A landscape with many valleys, sampled at points; each row gives a point and its height.
From any point a ball rolls to the lowest of the 2 points nearest to it. It stops when none of these is lower. Distance is the straight distance between rows; heights are no part of it.
j595: [178 128  85 134 136 141 171 187 128 162 146 115 131  83 118 144  75 160
 137 100]  h=316
j689: [124 131  88 114 109 122 132 113 136 138 110 142 120 118 117 141  99 126
 131 150]  h=172
j216: [119 163 157 162  80 124 170  90 172 132 133 127 154 170 125 117 163 125
 115 111]  h=378
j817: [ 84 140  95 120 150 122 113 201 133  99 102 184  45 105 108 148 123 175
 114 109]  h=398
j116: [137 177 121 122 135 129 174 197  71 161 145 144 109  70 124  95 117 142
 115 107]  h=274
j48: [130 167 107  83  98 110 166 115  88 136 165  61 141 125 126 147 105 116
 127  99]  h=342
j540: [124  93  76  94 168 124 151 189  77  51 146  80  84 118 116 134  97 130
 197  93]  h=355
j331: [178 128 127 127 136 106  99 131 180 143 141 185 156 134 143 118 133 162
  68 117]  h=502
j905: [110 148  95 172 116 146 172 198 131 122 144 147 142 143 144  89 116 137
 101 139]  h=534
j978: [137 114 100 122 171  95  91 145 123 140 188 178 112  95 123 146 110 138
 124 124]  h=66
j616: [139 122 160 145  90 144 140 155 143 155  70  99 141 113 114 163 107 147
 132 126]  h=155
j594: [ 82 151  97 107 122  80 157 145  85  76 158 117  88 130 131 118 114 111
 164 126]  h=592
j461: [181 151  98  90  78 128 170 164  71 118 184 109 196 127 140 102 119  97
 145 123]  h=128
j199: [182 160 116  76  67 112 183 117 129 126 150 100 202 117 126 125 131 128
 110  83]  h=245
j217: [162  92 104  89 153 125 105 135 101 132 184  83 169 120 130 152 119 132
 142 126]  h=82
j435: [190 111 119  92 130 134 143 130 109 115 183  93 175 126 153 101 138 109
 148 138]  h=104
j143: [190 148 153  96  82 135 152 110 122 170 125 128 207 125 137 114 104 129
 120 110]  h=299
j355: [111 150 113 128 164  94 117 186  91 116 152 126 175 144 134  98 136 150
  54 103]  h=531
j930: [116  99 106  91 177 150 141 140  92  99 103 127  54 100 157 112  93 128
 168 145]  h=354
j105: [147 137 130  90  63 125 160 171  91  86 134  80 151 130 128 145 145 126
 154 102]  h=154
j95: [142 129 146 116 184 134 132 131  96 143 130 107  78 128 165 128  95 121
 157 137]  h=335
j531: [150 122 160 158 136 105  87 168 146 146 102 149 133 149 134 155 114 141
 114 132]  h=246
j738: [ 70 123 135 151 160 127 138 178 150  74 121 123  50 153 138 160 148 155
 143 100]  h=83
j937: [135 130 168 151 171 116  56 120 123 129  82 133 117 176 150 127 116 131
  82 141]  h=277
j352: [ 92  88  43 112 165 148 102 202 114  55 186 117  96 142  99 123 131 164
 144 120]  h=144
j339: [132 106 187 173 137 129 149  57 161 128  79 127 105  97 138 123 160  94
 173 145]  h=626
j56: [104 137 140 147 144 159 155 116 154 135 133 119  87 139 150 128 152 123
 107 144]  h=339
j179: [ 91 157 196 165  94 140 125  78 109 156  90 135 174 147 110  90 171  85
  96 144]  h=333
j135: [127 133 136 125 102 172 135  83 103 143 156 107 141 157 140 109 135  95
 152 167]  h=312
j696: [ 95 109 124 130 119 140  90  94 103 147  80 133 121 131 119 129 110 109
 141 179]  h=222
j806: [182 156 165 113 132 136 166 118 135 148 140 101 115 141 166 126 119 138
 131 106]  h=197
j900: [126 126 111 148  66 155 132 117 160 177 133 169 147 119 116 144 130 132
 136 148]  h=115
j84: [ 76  94  80  99 152 138  90 194 136  84 104 164  58 131 100 172 108 174
 161 108]  h=375
j575: [108 131  47 164 106 166 135 218 122 121 156 152 113 148 121 119  97 162
 118 132]  h=541
j479: [ 71 109 160 117 165 116  98 143 118  80 110 129  51 154 138 164 137 131
 179 123]  h=117
j421: [ 88  80 103  62 158 125 146 108 115  74  88 109  60 133 145 151 108 121
 196 143]  h=374
j438: [117 151 129  71  96 120 128  94 115 119 153  93 115 148 116 171 115 144
 144 114]  h=371
j733: [109 154 161 167  96 149 116  22 147 198 120 134 157 133  88 138 115 109
 115 130]  h=482
j582: [125 140 171 138 161 150  91  61 106 175  69 150 145 106 131  91 160 101
  87 159]  h=508
j732: [151 159 134 112 142 138 185 143 100 162 154 110 138  91 142 106 118 122
 131 112]  h=231
j532: [ 76 110 110 158  94 131 144 153 114 125 166 111 150 115  97 142 168 100
 146 145]  h=383
j779: [191 122 173 155 149 172 113  41 170 159  54 109 143 151 157  88 145 128
  94 125]  h=463
j25: [131 142 171 159 162 128 126 116 156 170 126  96 147 129 122 145 139 131
  82 107]  h=258
j649: [161 104  91 139 154 116 134 151 148 174 121 174 159  85 136 113  99 130
 108 128]  h=380
j498: [104 131  83 136 103  78 134 186  84 128 149 117 179 126  98 132  77 121
 129 129]  h=219
j227: [ 97 137 187 147 134 130 135  76 132 122 106  72  79 156 138 165 117 118
 167 123]  h=389
j426: [ 80 103  69 134 206 165 110 178 121  94 167 135  65 131 126 128 124 146
 114 123]  h=126
j167: [123 146 156 190 178 156 132 100 157 175 124 137  84 139 172 125 121 113
  96 129]  h=315
j15: [ 89 134 165 208 164 108  88  23 159 138 133 143 145 150 126 100 143  86
 113 142]  h=436
j520: [ 88 106 101 148 181 147 117 146 166  82 157 129  56 170 160 158 121 138
 144 122]  h=107
j251: [128 126 139 160 155 159 144 165 147 129 107 154 100  98 139 105 160 127
 111 143]  h=361
j264: [ 81  98 116 144 114 112 115 154 122  95 127 113 138 155 112 138 141 121
 134 158]  h=386
j44: [134  89 120 129 156 144  97 114 146 143 138 101 193 128 111 110 165 123
  92 148]  h=473
j372: [105 122 163 147 134  98 108  75 139 144 137 121  85 142 121 177 106 110
 179 145]  h=370
j288: [123 136 188 164 117 109 150  66 159 120 135 100 199 147 123  99 188  99
  93  99]  h=421
j198: [160 110  60 121 117 144 152 200 146 135 117 145 152  92 112 112  99 154
 114 127]  h=343
j610: [123 110 147 127 180 117 115 124 149 118  84 157 113  93 144  97 175 129
  80 137]  h=409
j824: [161 127 174 165 175 160  87   8 155 172  61 133 157 108 117  84 154 103
  82 118]  h=501
j976: [100 155 160 178 115 143 127  48 162 141 149 134 134 167 139 101 162 112
 100 139]  h=408
j142: [138 131 148 146 128 132  81  45 130 191 149 147 132 112 112 148 106 112
 133 153]  h=505
j245: [184 155 182 129  97 129 130 130 125 175  66 134 182 132 129 109 121 127
 104 127]  h=341
j368: [145 122 171 145 142 115 133 173 145 142 115 102 112 111 116 149 130 154
 122  98]  h=208
j628: [155 147 151  93  81 112 164 142  96 113 162  72 197 132 117 125 182 113
 122  92]  h=189
j85: [110 131 148 133  76 116 128  61 138 129 133  71 152 155 106 178 140 130
 134 118]  h=397
j246: [170 138 152  99  94 159 153 152 114 105 126  66 126 171 153 152 135 144
 148 115]  h=175
j225: [137 115  59 101 174  85 110 187  98 105 190 155 122 108 116 106 101 152
 127 131]  h=124
j359: [130 142 163 115 144  88 109 134 100 142 143 168 160  99 119 116 159 127
  94 131]  h=464
j723: [160 101 132 137  48 113 128 130 132 119 109 131 215 131 117 128 128 110
 152 142]  h=203
j313: [164 124 135  51 125 173 143 143 111 124  82 121  65 118 133 145 119 158
 151 115]  h=210
j365: [101 138  54 117 110  95 144 226 101  50 149 156  75 109  80 115 119 165
 152  88]  h=561
j876: [140 140 145 136 139 149 142  55 140 158  89  85 113 132 142 138 102 105
 149 132]  h=411
j722: [180 147 163 124 131 140  98  74 171 172  63 133 124 131 121 149 112 158
  73 108]  h=566
j75: [122 114  98 131 157 109 125 217  85  89 134 127  84 101 115 129 107 143
 175 127]  h=338
j938: [163 126 180 153 106 112 147  62 174 131 108 156 153 111 133 102 161  91
 160 142]  h=608
j825: [ 93 138 125 155  97  93 121  34 147 152 126 109 176 137 101 139 112  92
 124 129]  h=442
j324: [131 162  73 152 123  70 172 209  88 116 175 133 150 106 115 103  80 121
 134  91]  h=266
j584: [160 147 145 145 134 124  70  93 143 199  55 184 126 127 131 138  98 132
  56 120]  h=601
j260: [103 115 122 152 129 121  59 132 135 103 107 160 107 181 152 128 122 137
 101 167]  h=301
j63: [125  88 127 135  75 156 131 143 159 125 102 159 130 100  99 159 168 139
 153 154]  h=67
j846: [168 148 138  83 111  82 147 126 151  75 130 171 104 113 150 108 137 146
 129 120]  h=554
j979: [119 138 148 151 159 149  96  98 158 162  76 191 115  99 141 102 153 113
  68 149]  h=465
j209: [123 105 141  89 134 127 106 155 137  70 138 146  81 146 138 147 152 144
 184 124]  h=140
j405: [106 130 155  91  75 152  96 112 103 149  77 149  99 115 113 157 152 127
 150 163]  h=263
j962: [120 148 124 110 188 117 119 150 109 148 158 144 136  98 120 118 144 149
  62 111]  h=503
j453: [144 113 165  70 144 159 144  89 125 120  98  86  82 125 138 148 155 133
 158 126]  h=182
j535: [ 77  89  81 116 161 118  83 202  91  87 106 130  90 118  98 152 110 141
 150 142]  h=356
j812: [101 130  53  99 126  91 123 192  71  78 168 107 145 127  99 116 107 140
 123 121]  h=171
j229: [111 101 115 124  72 162 129 172 133 138  85 111 116 119  87 185 122 149
 150 137]  h=109
j489: [121 180  92 103 110  98 166 178  78 117 182 105 120 122 109 151  83 133
 142  77]  h=304
j671: [129 157 147 176 194 142 128 150 141 177 139 112 109 149 155 148 103 139
  87  95]  h=291
j996: [124 115 118 115 115 151 127  65 165 113 164 143  84 160 151 146 133 114
 174 152]  h=353
j113: [ 82  80  91 121 152 130  69 147 125 108 154 126 119 144 113 169 113 135
 155 166]  h=373
j128: [104 134 157 126 105 127 129 111  98 132  85 106 150 127 131 113 157 107
 112 156]  h=275
j811: [128 123 122 131 147 104 115 122 119 165 190 114 134 117 124 163  93 127
 143 129]  h=116
j546: [158 136  97 104 109  89 186 170 110 124 137 118 137  65 107 133  91 137
 166 107]  h=276
j483: [150 140 128 166 128 141 156 176 138 133 145 181 169 138 166  68 152 118
  91 129]  h=523
j344: [180 122 151 160 140 148 142  39 179 170  73 100 156 116 135 118 113 106
 128 136]  h=437
j380: [148 144 130 145 118 123 142 122 154 192 144 195 186  87 125  93 116 119
 106 131]  h=422
j736: [167  98 133 116 156 146  73 125 147 142 146 140 154 153 154 113 151 139
  86 148]  h=483
j819: [147 130  74 119 118 100 167 168 145 131 141 142 209 105 116  91 109 142
  88  99]  h=384
j506: [106 118  51 140 119 143 133 227 124  95 145 139  85 127  83 151  81 181
 146 103]  h=548
j235: [133 108 141 179 208 152  73 110 156 167 111 134 157 130 151 119 147 114
  51 123]  h=494
j903: [ 95  99  49  90 140 124 106 169 116  69 146 115 131 152 111 117 118 153
  92 137]  h=169
j490: [162 116 142 143  76 127 154  72 128 160 102 117 230 113 118  95 127  75
 155 139]  h=257
j336: [127 114 144  70 121 159 140 121 119  99 149 126  90 126 146 130 173 144
 150 141]  h=159
j956: [131 127 122 163  82 134 167 181 138 103 168 117 171 129 139 125 164 114
 162 123]  h=367
j262: [140 135  80  64 104 149 150 149 123 118 122 115  98 105 109 142 101 158
 142 121]  h=220
j847: [151 143  95 109 145 117 139 222  42 130 153 140 114  70  97 114  99 141
 153 115]  h=313
j21: [171 120 145 144 128 129 103  73 205 158 105 167 152 124 116 138 139 152
  94 115]  h=533
j232: [ 82 116 132 118 123 167  69 102 142 115  89 130  80 197 139 151 121 143
 117 146]  h=318
j170: [153 141 165 117  96  93 149  90 166 113 104 159  96 114 137 124 154 126
 159 128]  h=582
j457: [ 70 115 150  91 120 150  90  51 118  90  92 106  71 193 135 154 129 123
 172 152]  h=332
j330: [120 113 154 128 152 153 138  58 159 137 123  71 172 133 118 102 182 117
  88 117]  h=454
j230: [118 117 113 110 144 149 118 110  67 142 163 103 114 139 147 123  97  94
 172 173]  h=322
j970: [157 127 143 165 148 143 115 142 165 149  84 207 164 118 166  59 149 108
  74 140]  h=506
j603: [144 133 205 151 101 124 129 137 103 127 156  91 150 152 134 142 155 118
 156 130]  h=340
j718: [177 138 131 102 148 111 120 119 162 115 133 181  92 135 165 111 105 161
  92 123]  h=527
j989: [126 157 159 144 111 119 134  92 115 119 195 110 130 163 159 126 141  95
 156 136]  h=325
j977: [ 82 149 106 104  92 113 187 125 124  98 129 102  87 124 123 155 109 107
 175 131]  h=607
j409: [144 149 116 102  98 104 128 164 109 132 153 142 175 114 119 110 141 138
 110 117]  h=424
j322: [125 144 145 170 108 112 180 117 146 136 173 131 157 136 151 114 139 103
 132 127]  h=346
j512: [121 142 143 190 187 114  89  57 167 153 122 152 143 147 157  96 134 104
  59 131]  h=468
j163: [114 124 171 146  87 128 153  89 118 124 107 111 110 116 134 130 144  85
 197 159]  h=641
j705: [ 55 137  83 111 120  92 141 187 102  56 142 144  54 137 118 137 126 150
 164 103]  h=576
j147: [107 111 141 113 135 162  88  20 138 106 132 129 103 171 134 132 151 106
 157 168]  h=344
j73: [131 100 152 116  74  91 106 146 152 107 102 132 174 114  94 155 167 137
 133 132]  h=137

For each start below, name the point where the ball stops.
j251 => j63
j736 => j135
j733 => j738
j977 => j738
j594 => j63
j457 => j63

Call two points neighbours if one is among the 2 nearest of the other. Go from one point of each pair to the other, from neighbour to neighbour, staying as low as possible. Name the highest point that can't be avoided.
j738 and j978 => j812
j978 and j63 => j262
j217 and j978 => j811
